Each row is a point on a landscape with many valleys, with its height.
From any point a ball takes the steepest step (drop divided by distance) to one of its 2 nearest points. It stops when none of these is lower. Distance is the straight distance between rows; heights are no part of it.
z576: [  2  13   1   3  14 -14   4  17  -7 -17  29 -10   5  -8  27  -3   4  -1
  -7   2  -9   5 -11  -1  21   1 -36 -25  -7  28 -36]  height 375
z409: [ -2  -1 -23  34 -24 -17 -18 -30   7   2 -14  39 -33  -4 -11 -17 -17  -3
  38   9  -4   2 -17 -18   3  15  -5  -8  -1  11 -16]  height 277
z401: [-21   3   9  14 -26  27  -7  -7  -2 -18   2   5  -1  19 -32  -1  -8 -17
  24  -1  24 -17  16   5  -5  26  29  11  10   2  17]  height 296
z80: [ 15  -6   9 -39 -22  -2  19  14   1  -1  25 -41   2  13   7   2  11 -21
  -9 -21  20 -11 -14  27   5  -7  -7 -15  -1 -13   6]  height 142
z959: [ -5   2  -3 -25 -12 -19  23  34  -4  -7 -11 -19  17   0 -16 -12 -18  -9
 -11 -29  15  13   8  -3 -20 -16   8 -15  12  -7   2]  height 565
z727: [ -2   0 -15   7  16  -1 -13  -9  14  10 -14  19   6   2 -12  -3  -7  16
   6   1   1  -2   2   0 -22   3   5 -16  10   8   8]  height 359
z981: [ 29 -16  20   4  -9   9  18 -11  23  -3   8 -15 -22   7  32  14  18  -8
   1   8   6  -8 -14  -2  27  -4  13  39  -8 -20  -3]  height 494
z172: [ -8  -9 -22  -2  21  -1  -9 -18   1  11 -16  16  33  -2 -23  11   8  18
 -12   4 -17 -30  12 -13 -22   8 -12  -4  -6  -2  28]  height 510
z109: [ 12  -4   4  20   1  24  13  38  17 -14  -2  -1  -5   4  -1 -15 -19 -15
  39   0  26  14  16 -21 -13  11  15 -13  32   0   0]  height 244
z133: [ 20 -15   5 -12  -8 -26  23  26   6   5  26 -21  -9   3  22   5   5 -12
   0  -5  13   0 -22   1   4  -3   0 -17   0  -5 -11]  height 134
z299: [ -4   6  28  14   0   1  20  13 -16  -7  15 -14 -20  -6   9 -16   6 -29
  17   4  -2  32   3 -19  15 -16 -10   5   9  12 -37]  height 221
z516: [  0 -13 -34 -12   1 -36  -2   0   8  13 -12   1   6  -4  20  -3 -22  17
 -16  -7  -9   6 -24  16  -5 -12  12  12 -13 -17  -5]  height 645
z238: [-29   3  10   6 -23 -15   9  -8 -26   0 -19 -14  -9  14   2 -16   5  -5
  12  12  -3  42   0  26  19 -28  14  14   1 -34 -12]  height 170
z160: [-11  -6 -15   4 -19 -26  -9 -16 -10  13 -21  -3  -9  -5  -2  -6 -25  14
  12 -15   5  23 -28  29 -11  -7  12  17 -12 -17  -7]  height 252
z988: [ -8   5 -17 -17   1 -21 -16   6 -20  -7   4 -15   8  -8  14  -2 -14   5
 -20  -7 -25  19 -23  11  14 -20 -26   6 -20  18 -36]  height 321
z111: [  0 -15  11  -3   0  17  23  13  16   0  22  23  10   6 -30   1   7  17
   9   1   5 -21  17 -39 -20  39  14  -3 -12 -16  24]  height 540
z750: [ 16  -2 -28   8  14 -33   6  14  20   4  -3  23   3 -19  14 -11 -24  26
 -14   3 -18   8 -12 -22  -8   8  -4  -7  -4  -6 -24]  height 416
z788: [  7   1   1 -27  -7 -22   6   7   0  -3  17 -12  17  -5  23   3   8   1
 -29  -8  -4 -13 -16  26   5 -15 -15 -22   4  -6   0]  height 217
z667: [ -4   5  10   7 -17  24  -1 -19   8 -11  -5 -11 -14  19 -25   4  -2   0
  23  -9  24  -8   4  10  -2  19  29  14  -3  -6  16]  height 280
z326: [ -7   7  -3 -15  -4  -2  20  17   6 -13  -8 -14   8   4 -24  -9 -13  14
  -6 -26   6   7  15 -12 -23  -1  25 -10   4 -16  14]  height 576
z656: [ 16  -4  14   4   8  17  -5 -15   9   8  15   3 -13   1  33  19  15  -7
  -3  20 -10  -9   8  -7  33   7   4  34   0  11  -5]  height 386
z185: [ -1 -17 -12   2  -6   5  16  -8  27 -12  -1  18   6  21 -20   4  -4  26
  12   5   2 -45   0 -17  -6  35  18  -5 -23 -25  22]  height 464
z965: [  9  -4 -13 -10  14  -9  -7 -20  21   7 -21   6  21  -7  17  14 -10  27
 -23   2 -15 -33   2 -12   1  -5   9   2  -4 -17  23]  height 571
z698: [ 12  10   5   1  19 -11   3  22   5 -11  23  16   1 -13  28   9  11   7
 -16  13 -12  -3   8 -10  17   9 -20 -28   6  26 -21]  height 389
z568: [-15  13  -1   0 -33   0 -14 -36 -21  -6 -37 -12  -7   4 -29  -2  -9   9
   4  -5  12   8 -12  33  -2 -12  18  15   9 -17   7]  height 226
z889: [-18   6 -11  15 -11  -9 -23  -8  -8  -1 -20   7   2 -10  -8 -17 -28  11
  14 -13   0  30 -13  19 -15 -19   7   4  20   0  -8]  height 530
z270: [-30   8   7  11  -6 -13  11  -3 -27  -5 -18 -11  -4   6   0 -24 -10  -9
  17  10 -12  44   5   6  19 -24 -10  12 -14 -22 -35]  height 188
z95: [-12  11   7  -3  -6  32 -19 -26 -12   9 -21  -6   5   2 -18   6   3   1
   0   0  -1   8  12  26  -9 -12  11  13  14  10  16]  height 129
z332: [  5   2  -8  -5   1   0  16   4  21  -9  -9  -2   1  13 -25  -6 -13  23
   8 -11  10  -8   6 -14 -22  15  23 -12  -4 -18  13]  height 567
z85: [-12   7   6   5 -28 -10  -5 -29 -21   3 -34 -13 -12  12 -11  -3   6   8
   7   7   5  25 -11  33  13 -20  17  16   2 -36   1]  height 194
z84: [ 21 -10  18  33  18  22   1   2  12  16  21  17 -24   3  19  12  14 -15
  26  23   2   5   9 -20  21  27   3  21  -6   6  -8]  height 259
z534: [-10  15   4  12  13   6 -11 -12 -22  -9 -19  -6  -8  -4   0  -7  -4   7
   3  13 -24  36   2  -4  15 -17 -25  16 -15  10 -35]  height 405
z696: [ 13  -2 -18 -14  12 -20  11  -4  16   3 -23   0  19 -14  -3   7 -16  27
 -22  -8  -9 -18 -11  -9 -18  -3   3   0  -7 -23  12]  height 593
z327: [ 12 -14  14  -1 -11 -24  15   0   7   2  37 -25  -7   1  41   3   3 -21
   8   0   3 -19 -23  -7  35   5  -6  11 -19 -14 -28]  height 198
z422: [-13   3  17 -25 -25 -15  -3   2 -27   9  34 -32   4  -1   7  -2   6 -20
   1  -9  -7  22 -18  25  15 -16 -21  -6   4  10 -32]  height 107
z493: [-13  -7 -12   5 -22   2   3 -12  18 -19  -5  16 -11  25 -30   4  -5  13
  20  -7  17 -39  -3  -3  -8  28  30 -12 -18  -8  20]  height 474
z778: [-10  15  22 -11  -8  12  -9  -8 -27  -7   9 -14 -11  -5   3   2  18  -7
 -19   9 -21  30   2   9  21 -24 -14   9   8  23 -24]  height 390
z234: [ -5  13   9 -12  10   2 -18  16  -3   0  10   7   2  -7   8   6  10  -3
 -17  -4 -15  19   7   5  -1 -21  -4 -17  23  31  -4]  height 413
z74: [  2  11   2 -43  -5   9  10   4   8 -23  11 -27  -1   5  -3   2  24   1
 -25 -23  -5 -18  14   9  -1  -5   9  -5  -4 -14  28]  height 501
z668: [ 12  -9 -19 -24  -2 -32  27  13   7  10 -21  -4  15 -15  -7   3 -20  18
 -20 -24   1  -5 -12  -5 -24  -2   0  -4 -15 -26   3]  height 613
z488: [  2   2   0  42 -12  -9  -6 -28   7   4 -10  32 -32   1  -6  -8   1  -6
  44  19  -3  -1  -7 -16  16  30  -4   3  -9  -2 -18]  height 271
z439: [ 10  -8  10  45   4   7   0 -18  14   9   8  26 -27   6   7   5  10  -8
  37  29   2  -3  -1 -13  20  37  -1  18  -9  -6 -12]  height 265
z752: [-13   6  -9   9  11   9 -29 -34  -9   9  -5  18   6  -3   4   9  -2  17
  -8  22 -27   8   0  14  11   7  -3  25  -7  19 -12]  height 356
z782: [ -9   7 -15  -1 -15   0 -23 -47  -8  -1 -31   4  -6   0 -18   6  -6  19
   1  -4   0  -7 -23  35  -7 -12  13  12  -3  -6   7]  height 270
z886: [ -5  -2 -26   5  20 -10 -21 -15  15   9 -10  24   9  -4   5   0 -11  26
  -5   9 -16  -1 -10   5  -9   3   6  -5   4   9  -4]  height 334
z531: [ -8   9   9  -9   7  50 -22 -16 -15  17   7 -15   5  10 -17  10  23 -20
 -13   6   3  -8  24  21  -3   2   5  25  -2   7  34]  height 407
z638: [-19 -18 -11 -16 -27 -23   2  -4 -19  21 -18 -10  -2  -2   5  -7 -22   3
  10 -21   0  38 -14  30  -6 -23  10  21  -4 -11 -17]  height 222
z609: [-11  -1 -12  -4   0 -22   1  -1 -19   2  -5 -12  -7  -5  11  -7 -16   6
  -2  -3 -18  27 -16   7  13 -15 -13  24 -27   3 -34]  height 292
z192: [ 22   3  15 -12  17  10   6  21   5   4   7  11  13 -17   5  23  19  -5
 -15   5   0 -16  25 -10   1  10 -15 -26   2   6  21]  height 406
z53: [-12   3 -20   3  -6  -8 -28 -40  -6   4 -21  10   1  -9   2   3 -14  29
  -6   1 -18  10 -25  35  -2 -13  12  18  -7  -3  -5]  height 312
z318: [ 18 -16   4 -29 -23 -24  27  22   4  12  22 -30   7   9   8   6   4 -13
   6 -16  24  -7 -15  16   3  -1  -6 -29   3 -14  -8]  height 85
z73: [ 32 -14   7 -11  -8  -6  15  12  29  -8   9 -19  -7  12  34  13   0  -2
 -14  -3  17 -30 -18  -7  20 -10  10   3  -7 -19   9]  height 525
z251: [-37   6 -13   9  13  17 -21  -3 -15   2  -2   7  31  13 -35 -10   4  -4
  -4   2   0 -12  28   6 -24  -2  -1  -7   8  16  32]  height 332
z640: [ 18 -16  -9  15   6 -19  16  14  21   0  13  -3 -24  -1  33  -4  -9   0
  13   2  -1   0 -22 -17  14   7  11  17 -17 -10 -20]  height 225
z724: [ 13  -4  26  28  14  30  -6   1  -6  22  15   9 -18   6   7   8  20 -23
  17  24  14  13  16  -6  10  17   1  19   9  11   4]  height 251
z848: [ 18   1   5 -24  13  25  -9   6  15   0   9  -8   6   7  15  21  21 -11
 -13   4   2 -32  16   0  13   5   5   6  -6  -1  30]  height 350
z48: [ 28  -9  -4 -11   8  -6  15  13  23  -2  -4 -10  -4   3  19  11  -2   7
 -12  -4   8 -14  -9  -7  -1  -5  10  -1  -5 -16   7]  height 544
z687: [  7  11  11 -14  10   6  11  21   3  -4  -5   3  12 -10 -22   7   5   5
  -8 -14  -1   0  30 -24 -19   5   0 -20  10   4  16]  height 187
z390: [ -7  -6 -16 -13   9  -3   8 -14   0  -6  -7   7  24 -15 -31  11   3  29
  -7 -18 -22 -23  13 -24 -30  15  -3   1  -7  -5  21]  height 493
z504: [ 21 -10  -1  16  11  -4  10  19  23   5   8   3 -23   0  19  -4  -3   4
  18   2   8   9 -12 -15  -5   6  12  -5   1  -1  -6]  height 223
z990: [  3   4  16  28 -16  -2   0 -24  -2   1 -23   3 -28   7  -8   2   6  -2
  34  14  13  14  -4   4   9   8  13   5  10 -20  -3]  height 473
z772: [  1  -6 -10  -4  -4 -40  13  37  -4   6  12   1  -1 -11  10 -15 -10  -7
  -2 -13   5  24  -7 -12  -4  -7 -11 -26   9   9 -30]  height 417
z917: [  3  -5  13 -14 -14 -20  19  -4 -14   7  29 -31  -4  -5  17   0   7 -24
  12   0  -4   2 -22   1  31   1 -17  10 -19  -7 -36]  height 169
z832: [  9  14  17 -21  -1   5  15  20  -2 -16  12 -19   6   1   2   4  18  -9
 -17 -15  14   2  12   7  -5 -14  -8 -35  18  11   9]  height 528
z957: [ 16  -9  22   8  -4   1  29 -12   7   0   7 -13 -29  10  22   4  25 -12
  12  13   3  15 -10  -1  25  -5  11  29 -11 -27 -18]  height 485
z852: [ 16 -10  16 -13  -2  11  35  17  22 -10  14  12   0 -13 -17   5  -7  25
   4 -16   1 -23   7 -42 -22  32  16   1 -14 -17  13]  height 546
z436: [ 13  -6   7 -42 -23  -8  30  13  13 -21  19 -30   6   9  12   3  11  -5
 -20 -18  15 -35  -1  11   8   2  -4 -11 -10 -33  12]  height 209
z766: [ -9  16  23  -9  -5   7 -12   9 -15  -8  25 -11  -3  -7  14   2  16  -8
 -17  -1 -12  21  -1  17  12 -21 -17 -18  20  39 -16]  height 400
z99: [-13   0  -9  11  -9 -28   4 -18 -16   6 -17   0 -15  -5   4 -13 -17  11
  17   1 -10  29 -15  13   9   0   0  23 -30 -20 -26]  height 274
z669: [-11   2  23 -19 -21 -15  15  -5 -30   7  23 -32  -4   4   5  -6  16 -27
   5   5  -9  23 -10   8  27 -15 -18   7 -10  -9 -38]  height 141
z617: [  5   8   0 -32   0  -1 -12  -6   2  -7   3 -10   6 -11  33  13  16   2
 -35  -4 -15 -22  -6  23  12 -24  -5  -3   5   1  14]  height 278
z490: [ -1   1  28  33   0  39  -5  -8 -14  12   0   3  -8  18 -18   5  15 -30
  15  29  28   5  21   6   6  19   0  18  14  -2  16]  height 241
z423: [  2  13  21 -40 -15   9  24  17  -1 -26  26 -29   4   6  -5  -2  20  -8
 -19 -24  11 -10  18  13  -1  -4  -3 -28   5  -7  17]  height 517
z529: [ 15   7  18   2   4   8   6  -9  -3  -9  16 -10 -17  -2  30  10  19 -11
  -3  18 -16   4  -2 -10  35   1 -10  22  -4  17 -24]  height 394
z202: [  0  -4   3  23 -26  -3  -7 -33  -3   1 -29  15 -29  14 -25   8   4  -9
  29  13  19  -9 -10   4   7  10   8   2   8  -5   1]  height 467
z997: [ 19  -3  17  -2  12  25 -16   4   8  14  21   5  -4  -1  32  22  22 -20
 -17  17   0 -22  11   1  26   7   0  20  -1  11  18]  height 376
z834: [ 27 -11 -20  12   7 -22  21  16  28  11 -13  17  -4 -13   5 -11 -25  22
  -2   1   5  -2 -16 -25 -23  12   0 -14  -3 -24 -11]  height 396
z33: [ -3   9  -6 -21   4 -10   3  -3  -8  -9  -9  -8  21 -30 -27  11   3  28
 -16 -37 -25  -5  12 -21 -32   1 -10  -1   2   1  21]  height 475
z693: [ -2   5   5  -8   8  21 -24 -16  -9  16   2  10  -2  -5  10  11  15   1
 -12  16 -23  11   6  12  11  -4   0  20   3  24   0]  height 371
z833: [ 20  -3   4 -25 -10  10  18  11  12 -12  12 -34 -13  16   5   4  10 -12
  -8 -17  19  -8  -7   8   5 -10  14   7  -6  -9  11]  height 203
z196: [ 10  -3   4  -4  -1  -9  10   9  -1   2  19 -15 -20  -3  24   1   4  -9
  -3   1  -1  15 -17   1   8 -12   5   6  -3   8 -15]  height 174
z285: [-19   7 -14  -3   3  -1 -24   0  -7   1 -25   1  23  -3 -17 -10 -18  16
  -8 -22  -4  24  -7  21 -24 -32  12  -5  20   3   3]  height 512
z758: [ -1  12 -12  -3  18 -13 -16  16 -18 -15   4  -7   5 -10  15  -2  -7   1
 -15  -3 -19  16 -15  -1  14 -15 -40 -15 -14  36 -38]  height 352
z262: [  7 -15  -2   0   6  11  12  -5  23   0   0  14  20   6  -9  12  -1  18
  -4   8   2 -49  12 -35  -3  33   8   5 -21 -23  27]  height 453
z966: [-13  19  12  22  20  18 -10  -9 -21  -3 -18   3  -6   3  -2  -7   7  -2
  14  25 -23  35  24 -14  23  -4 -26   9  -8  16 -29]  height 412
z472: [ -3  -5 -30  28  -4 -23 -22 -32  11  -3 -11  36 -19  -3   8  -7 -19  16
  22  16 -10 -17 -25  -3   4  24  -2  -1 -11  10 -15]  height 288
z224: [  7 -10 -15  -1   5 -28  12  18   4   3  16  -9 -12  -4  27  -8  -9  -5
   2  -3  -7  12 -21  -8   9   0   1   8 -16   1 -28]  height 202
z664: [  1  13   0 -18  16  -8 -10   9  -1   3  -5  10  15 -17   0  11  15   9
 -27  -5 -21   5   8   5  -6 -16 -10 -24  14  15  10]  height 431
z24: [ -1  -3 -31  -3   5 -12 -15 -34  18   1 -26   4  16  -2   6   5 -13  34
 -12  -2 -12 -29 -19  14  -8 -10  17   7  -9 -16  18]  height 542
z926: [-20   5 -12  17  15   9 -34   4   0  15  -9  34  18   0 -13 -16 -12   1
   6   9  -8  18  12  -2 -17  -8  -7 -14  30  25   3]  height 369
z689: [-34   7  -1  19 -17  23 -29 -20 -31   0 -24  20  15   3 -33   0  -3 -21
   7  12   9  -9  10  26  -9  -6  -4   5  20  19  15]  height 197
z173: [  1  11  13  19  14  18  -5  -2  -8   4   3   5 -18  -5   9  -5  10  -6
  13  16 -15  27  14 -14  19   7  -9  14   0  25 -26]  height 410
z106: [-44   1  -4   7  -1  15  -7   7 -14 -13  12  12  31  10 -37 -14   5  -9
   5   1   3 -12  33  -4 -22  13  11  -7  21   5  34]  height 318
z466: [ -1  -9  20  18 -12  -2  27  18  -5   0  -3 -21 -16  -2  10 -12  -5 -29
  27  -6  19  32  -4  -1  -2 -15  10  17  16 -11 -16]  height 253
z538: [-14  -7 -15  33  17   8  -5   0   1   3  -1  35   4  14 -23 -12   3  -6
  -5  16  19 -26   8  -7 -22  19 -17 -23 -13   8  31]  height 531
z227: [ 21 -13  16  -8 -13  -4   6 -11  16  -2  17 -21 -16   3  44  10   7 -12
 -15   1   7 -24 -19   6  31 -15   3  24  -4 -12  -3]  height 506
z249: [  4  -2  15  21  -7  -6  19 -14  -4   5 -10  -6 -26   5   6  -5   9   0
  20   6   4  27  -8   4  10  -1  15  21  -6 -25 -11]  height 478
z914: [  6   0  -8 -14   4  28 -12 -25  13   5  -7 -12   1   8   2  14   9   6
  -3   1  -2 -23   3  19   3   3  16  23  -8  -4  24]  height 454
z567: [  1   4  -4  25  15  10 -13  11   8   7   9  15 -16  -6   9 -15  -9  -2
  25   8 -10  26  11 -22   4  11  -2  -1  10  27 -22]  height 404
z162: [ 25  -2   1 -15   7   3  28  16  22  -9  -6  -5  -1   0  -7   7  -2  19
  -6  -7   6 -15   3 -26 -13  15  10 -10  -8 -20  10]  height 556
z142: [-40   1  -4   7 -23  15  -6   5  -6 -24   8  16  13  15 -32 -13  -7 -17
  25   0  12 -19  22   5 -16  18  31  -4  20   4  25]  height 307
z746: [-11 -10  -1 -33 -23 -30   0  13 -17  15  19 -23   7   1  11  -3  -3 -14
  -5 -17  -3  18 -18  25   4 -24  -9 -12   8  12 -21]  height 149
z714: [  4  -3  -4   7  10  28 -15 -22   6  11   0   4   0  15  -9  12   5   1
   7  11  11 -21   4  14  -3  17  10  12  -8   4  22]  height 435
z732: [-25  10   9   8 -12  33 -27 -36 -26  15 -18   2  12  11 -31   4  17  -9
  -4  16   6   2  16  34  -2  -5   0  14  12   6  18]  height 164
z569: [-21   5  18   5  -5 -10  20  13 -27  -3   2 -17  -1  -5   0 -27  -9 -30
  20   4  -6  37   3 -12  14 -26 -18   8  -6  -2 -46]  height 206
z600: [ -1   2   5   2   8  21   8  35  10 -11  -4   9  18   7 -23 -14 -15 -10
  21   1  18   5  32 -28 -20  13   9 -20  29   6  10]  height 228
z144: [-11   0   1   1  11  41 -15 -11  -5   5  21  -4   7  21 -22   1  20 -11
  -7   9  11 -22  15   8  -6  18  11  18 -17   3  40]  height 420
z191: [ 18  -4  13   5   5   9  12  18   9   1  10 -10 -24   2  15   3   4  -9
   7  -2  13  15  -4  -7   0  -9  14  -2  11   9  -2]  height 200
z461: [-13  -8  -3   6  -7 -26  12  30  -8   6  10  -8  -5 -10  13 -30 -23 -22
  23 -16   1  35  -4 -12  -1 -14  -4  -1   3   4 -37]  height 401
z844: [ 19 -14  23   5  -7   1  29  20  11   3  15 -24 -27   7  13   1   7 -24
  21  -9  27  14 -15  -7   4 -10  12   8   0  -8 -10]  height 227
z563: [ 21  -1  24 -27 -11   0  25  -1  18 -24  11 -15  14  -5  24  10   7   6
 -29 -18  11 -46   9  -3  12   1 -17 -15  -9 -28  18]  height 266
z627: [ 17   1 -11   0   9 -37  14  21   9  -7   7  13   3 -21  25   0 -13  12
 -27   3 -10  -3 -10 -20   6   3 -12 -16  -2   3 -26]  height 433
z796: [ -8  12   4 -10  13  16   0  20   0  -5  -8  -3  22   3 -22  -4  -3  -5
   3  -7   6   8  29 -13 -16  -4   9 -18  25  12  18]  height 205
z818: [ -7 -10 -13  24 -22  -8 -19 -34 -10   9 -26  36 -27   9 -23   5   0 -14
  14  19  15 -21 -13   3   0  12  -3   4  -6  16   6]  height 459
z443: [-10   9  -3 -32   9  38 -26 -17  -5   7  -2 -19   7   0  -8  13  29  -8
 -22 -10 -15 -19  22  26   0  -8   4  20  -4   8  33]  height 384
z328: [ 11  -1   0  -6  -8  20   9  -9   8  -8  -7 -24 -16  15  -7   6   0   4
   3 -16  19   0  -5  15  -4   0  24  19  -6 -13  12]  height 250
z537: [  7 -20 -22 -23  -7 -37  20  18   5  18 -11  -5   7  -2   7  -1 -14   6
 -12 -16   4   8 -15  10 -15 -14   5 -10  -6 -11 -10]  height 629
z729: [ -6  10   7 -11   4  24 -12   6  -2   1  -7 -12   9   3 -12   5   3  -8
  -2  -9   3   9  19   6 -11 -15  12  -1  18  19  19]  height 173
z300: [-21  11 -20  18  15   2 -38  -7  -3   3  -7  32   8  -1  -8 -18 -24  18
   7   2 -23  27   0  -2  -5  -3 -11   0   9  29 -24]  height 385
z223: [ 12  -7  11  30  -5  16  21  30  10  -8  -2  -9 -20  -1   9 -17 -14 -22
  42  -5  25  23  -1 -15  -8  -2  14   2  25 -12  -6]  height 257
z912: [ 24   2  18   3  17  -1   8  26   3   2  19  24   5 -18  23  18  18  -3
 -16  15  -5 -11  20  -9   9  13 -19 -34  11  17  -1]  height 398
z499: [ 22  -7  -2   5   7 -34  25  31   9  -6  29   1  -5 -14  27   1   1   1
  -4   3   5  -5 -11 -20  13  13 -17 -30  -1  -5 -32]  height 447
z545: [-33   4  -9  12  14  21 -35  -7 -11  10 -15  20  31   4 -26  -6  -6  -4
   3   2  -5   4  14  16 -22 -14  -4  -9  24  24  23]  height 351
z535: [ -7 -18  -1 -21 -21 -19   9   4 -16  20   4 -22  -4   2   9  -3  -9 -11
   1 -14   2  26 -16  20  -2 -24   6  12  -2   0 -17]  height 189
z78: [ -3 -11  -4  18  12  13  13   8   9   3   6  28   7  12 -30  -5   0   7
   9  15  16 -27  17 -27 -24  34  -6 -18 -16  -9  20]  height 535
z996: [ -2  -9 -30  21  15 -16 -20 -24  23   3 -10  31   2  -1  21  -3 -23  28
   7  19 -13 -20 -15  -6   7  19   6   4  -7   3 -11]  height 305
z474: [ 14  -8  18  -3   8  13   1   1   9   5  13   9  25  -9   3  15   7   6
 -21   3  -2 -53  22 -47   3  31  -7  11 -22 -21  39]  height 439
z878: [ 23  -1  19 -27   0  13   1   3  25 -18   6 -11   6   6  28  17  18  -2
 -22  -4   8 -48  14  -8  22  -2  -4  -5  -8 -17  28]  height 313
z392: [ -1 -12  -9  39  -3   8 -20 -19  -5  14  -2  37 -23   8  -7   7   3 -17
  10  28  20 -28 -13   3  -7  25 -12   2 -13  13  17]  height 451
z795: [ 13  -4 -24  14   7 -18   4   3  23   7 -18  12  -5  -2  -6 -12 -23  23
   7  -2   5   6 -15  -5 -22   9   7 -17   5 -14   0]  height 380
z702: [ 21   7  10 -12   7 -10  25  25   2  -5  -3   2   4 -22  -7   6  -3   6
 -16 -17   6   1   7 -15 -24  -3 -10 -28   8   1   2]  height 155
z414: [-17   9  15  33   2  38 -17 -15 -27   5   4   4   1  14 -30   0   9 -29
  -5  24  26 -12  14  13  -6  13  -1  15   4   9  28]  height 229
z182: [ -8  -2   2 -12  -8 -13  13  35 -10  -6  -3 -19  10  -1   2 -12 -15 -21
  -1 -16  18  23  -4   4 -16 -27   5 -14  30   4  -4]  height 551
z183: [-11  13 -11   3  14 -11 -17  27 -14  -9   2   2   1  -7   7 -18 -14   4
  -7 -12 -16  36  -5  -9   6 -19 -22  -8   1  32 -36]  height 374
z4: [-11  10 -10  21   6 -13  -7  27  -5  -4   3   3  -5 -13   9 -36 -26  -6
  16 -12  -9  43   0 -22   0 -12 -17  -3   5  17 -37]  height 388
z291: [ 21   1  17   3  29  21   1  27  -1  14  16  13  10  -2 -14  11  19 -12
 -13  17  11 -17  21 -29  -6  26 -10 -16  -7   2  30]  height 418
z417: [-11  12  19  -5   3  23 -20 -12 -24  11   1   1  -7  -1   3  11  19  -8
 -16  19 -23  31  18   6  22  -9 -10  18  10  28 -15]  height 381
z711: [-12  17 -11 -18  15  -7 -12   5  -8  -1 -25  -3  31  -7 -25  -3  -1  20
 -19 -24 -19  14   6   2 -24 -33  -3 -14  17   4  16]  height 483
z489: [-11 -13 -23  23  24   1  -6 -12   2   6  -4  28  21   7 -14   1   7   5
 -16  23   2 -41   5  -9 -18  17 -16  -8 -17  -2  35]  height 524
z214: [ -4   5   1  27   6   4  -1  25   3  -7   8   7 -10 -17  12 -30 -18 -15
  31   0  -5  38   8 -24   1  -5  -2  -2  23  14 -27]  height 399
z141: [ 17   1  11 -11  -1 -25  28  19  -4  -3  18   6  14 -27   6   8   2   7
 -23 -14   1   0  -6   4 -16  -5 -24 -38  11  -2 -13]  height 113
z271: [ -1   8  16 -15  -7 -16  12  30 -11  -6  14 -15  10  -3   3  -3   2 -15
 -12 -15  12  17  -1  11  -6 -26 -11 -34  26  11  -4]  height 539
z10: [ -1   3 -12 -32   2  20  -7 -14  14  -9   1 -18   7  12  -4   6  17  12
 -14 -11 -11 -27  13   7   3   3  20  14 -12 -12  31]  height 476
z184: [ 16  -5  15  -8  18  24   2  18   7   1  18   6  19  -1  -5  16  22  -4
 -14  16   4 -37  23 -32   2  27  -6   1 -15 -10  36]  height 427
z933: [ -3  12 -12 -41   8  13 -21 -10   1  -6 -10 -16  14 -10   9  12  29   7
 -34 -11 -25 -23  15  18   2 -21  -7   0  -1   1  33]  height 339
z236: [  0   3  -2 -17  -4 -37   9  14  -9  -3  25   0  21 -11  13  -2  -1   9
 -26  -5 -10   3 -16  13   3  -8 -22 -28   2   5 -23]  height 165
z325: [-15   5 -17  14  -1  -5 -27 -47 -13  -6 -22  16  -3  -5   0   6  -9  28
   1  21 -25   5 -12  15  19   8  -5  23 -12   2 -20]  height 342
z412: [  0   1 -18   0 -19  -1  -4 -28  11 -13 -21  -4 -15  17 -26   7 -14  15
  15 -12  14 -23 -21  14  -8  14  29   3 -14 -14  13]  height 491
z110: [-25   3   5  33   0  25 -25 -15 -22   9  -3  22   1   8 -23  -8  -1 -23
   6  20  17  -8   8  15 -13   5 -10   2  13  20  19]  height 216
z405: [-14  16 -12  22  18   5 -24 -16 -17  -8 -21  12  -1  -8  -6 -13 -20  19
  13   5 -22  36   0  -4   5  -4 -28  12 -12  17 -36]  height 397
z458: [  6  -9  -6  25  11  12 -15 -16   8  16   1  25 -14   9  -2   6  -1  -1
  21  18  10 -14  -6   5  -4  25   2   1   0  11   9]  height 445
z659: [ -2   8  -7 -17  18  -7  -8  -2  -9   4 -17  10  29 -23 -23  14  10  20
 -22 -23 -24  -1  12 -11 -23 -10 -20 -14  13   8  17]  height 455
z580: [  6  -4 -27   0  -3 -13  -1 -19  22  -5 -23  -4   5   9  -2   5 -18  28
   0  -6   7 -28 -22  14 -11   6  23   2 -16 -25  18]  height 515

Two balls start at each pair of points below. Name the first point that both come to, or write never.
z886 and z580 | never
z144 and z106 | never
z766 and z183 | never
z698 and z567 | z758
z529 and z966 | z80
z326 and z332 | z714
z461 and z537 | z758

For each start below, name the point where the ball stops.
z664 | z238
z214 | z422
z534 | z318
z965 | z422
z162 | z714
z912 | z422
z627 | z95

Call two points neighbours if one is among the 2 nearest of the other. Go from one point of each pair to the other, from neighbour to neighbour, staying as low as possible. Name the highest point that can't be avoided.
z422 and z196 | z173
z95 and z141 | z796
z141 and z238 | z223
z318 and z238 | z466
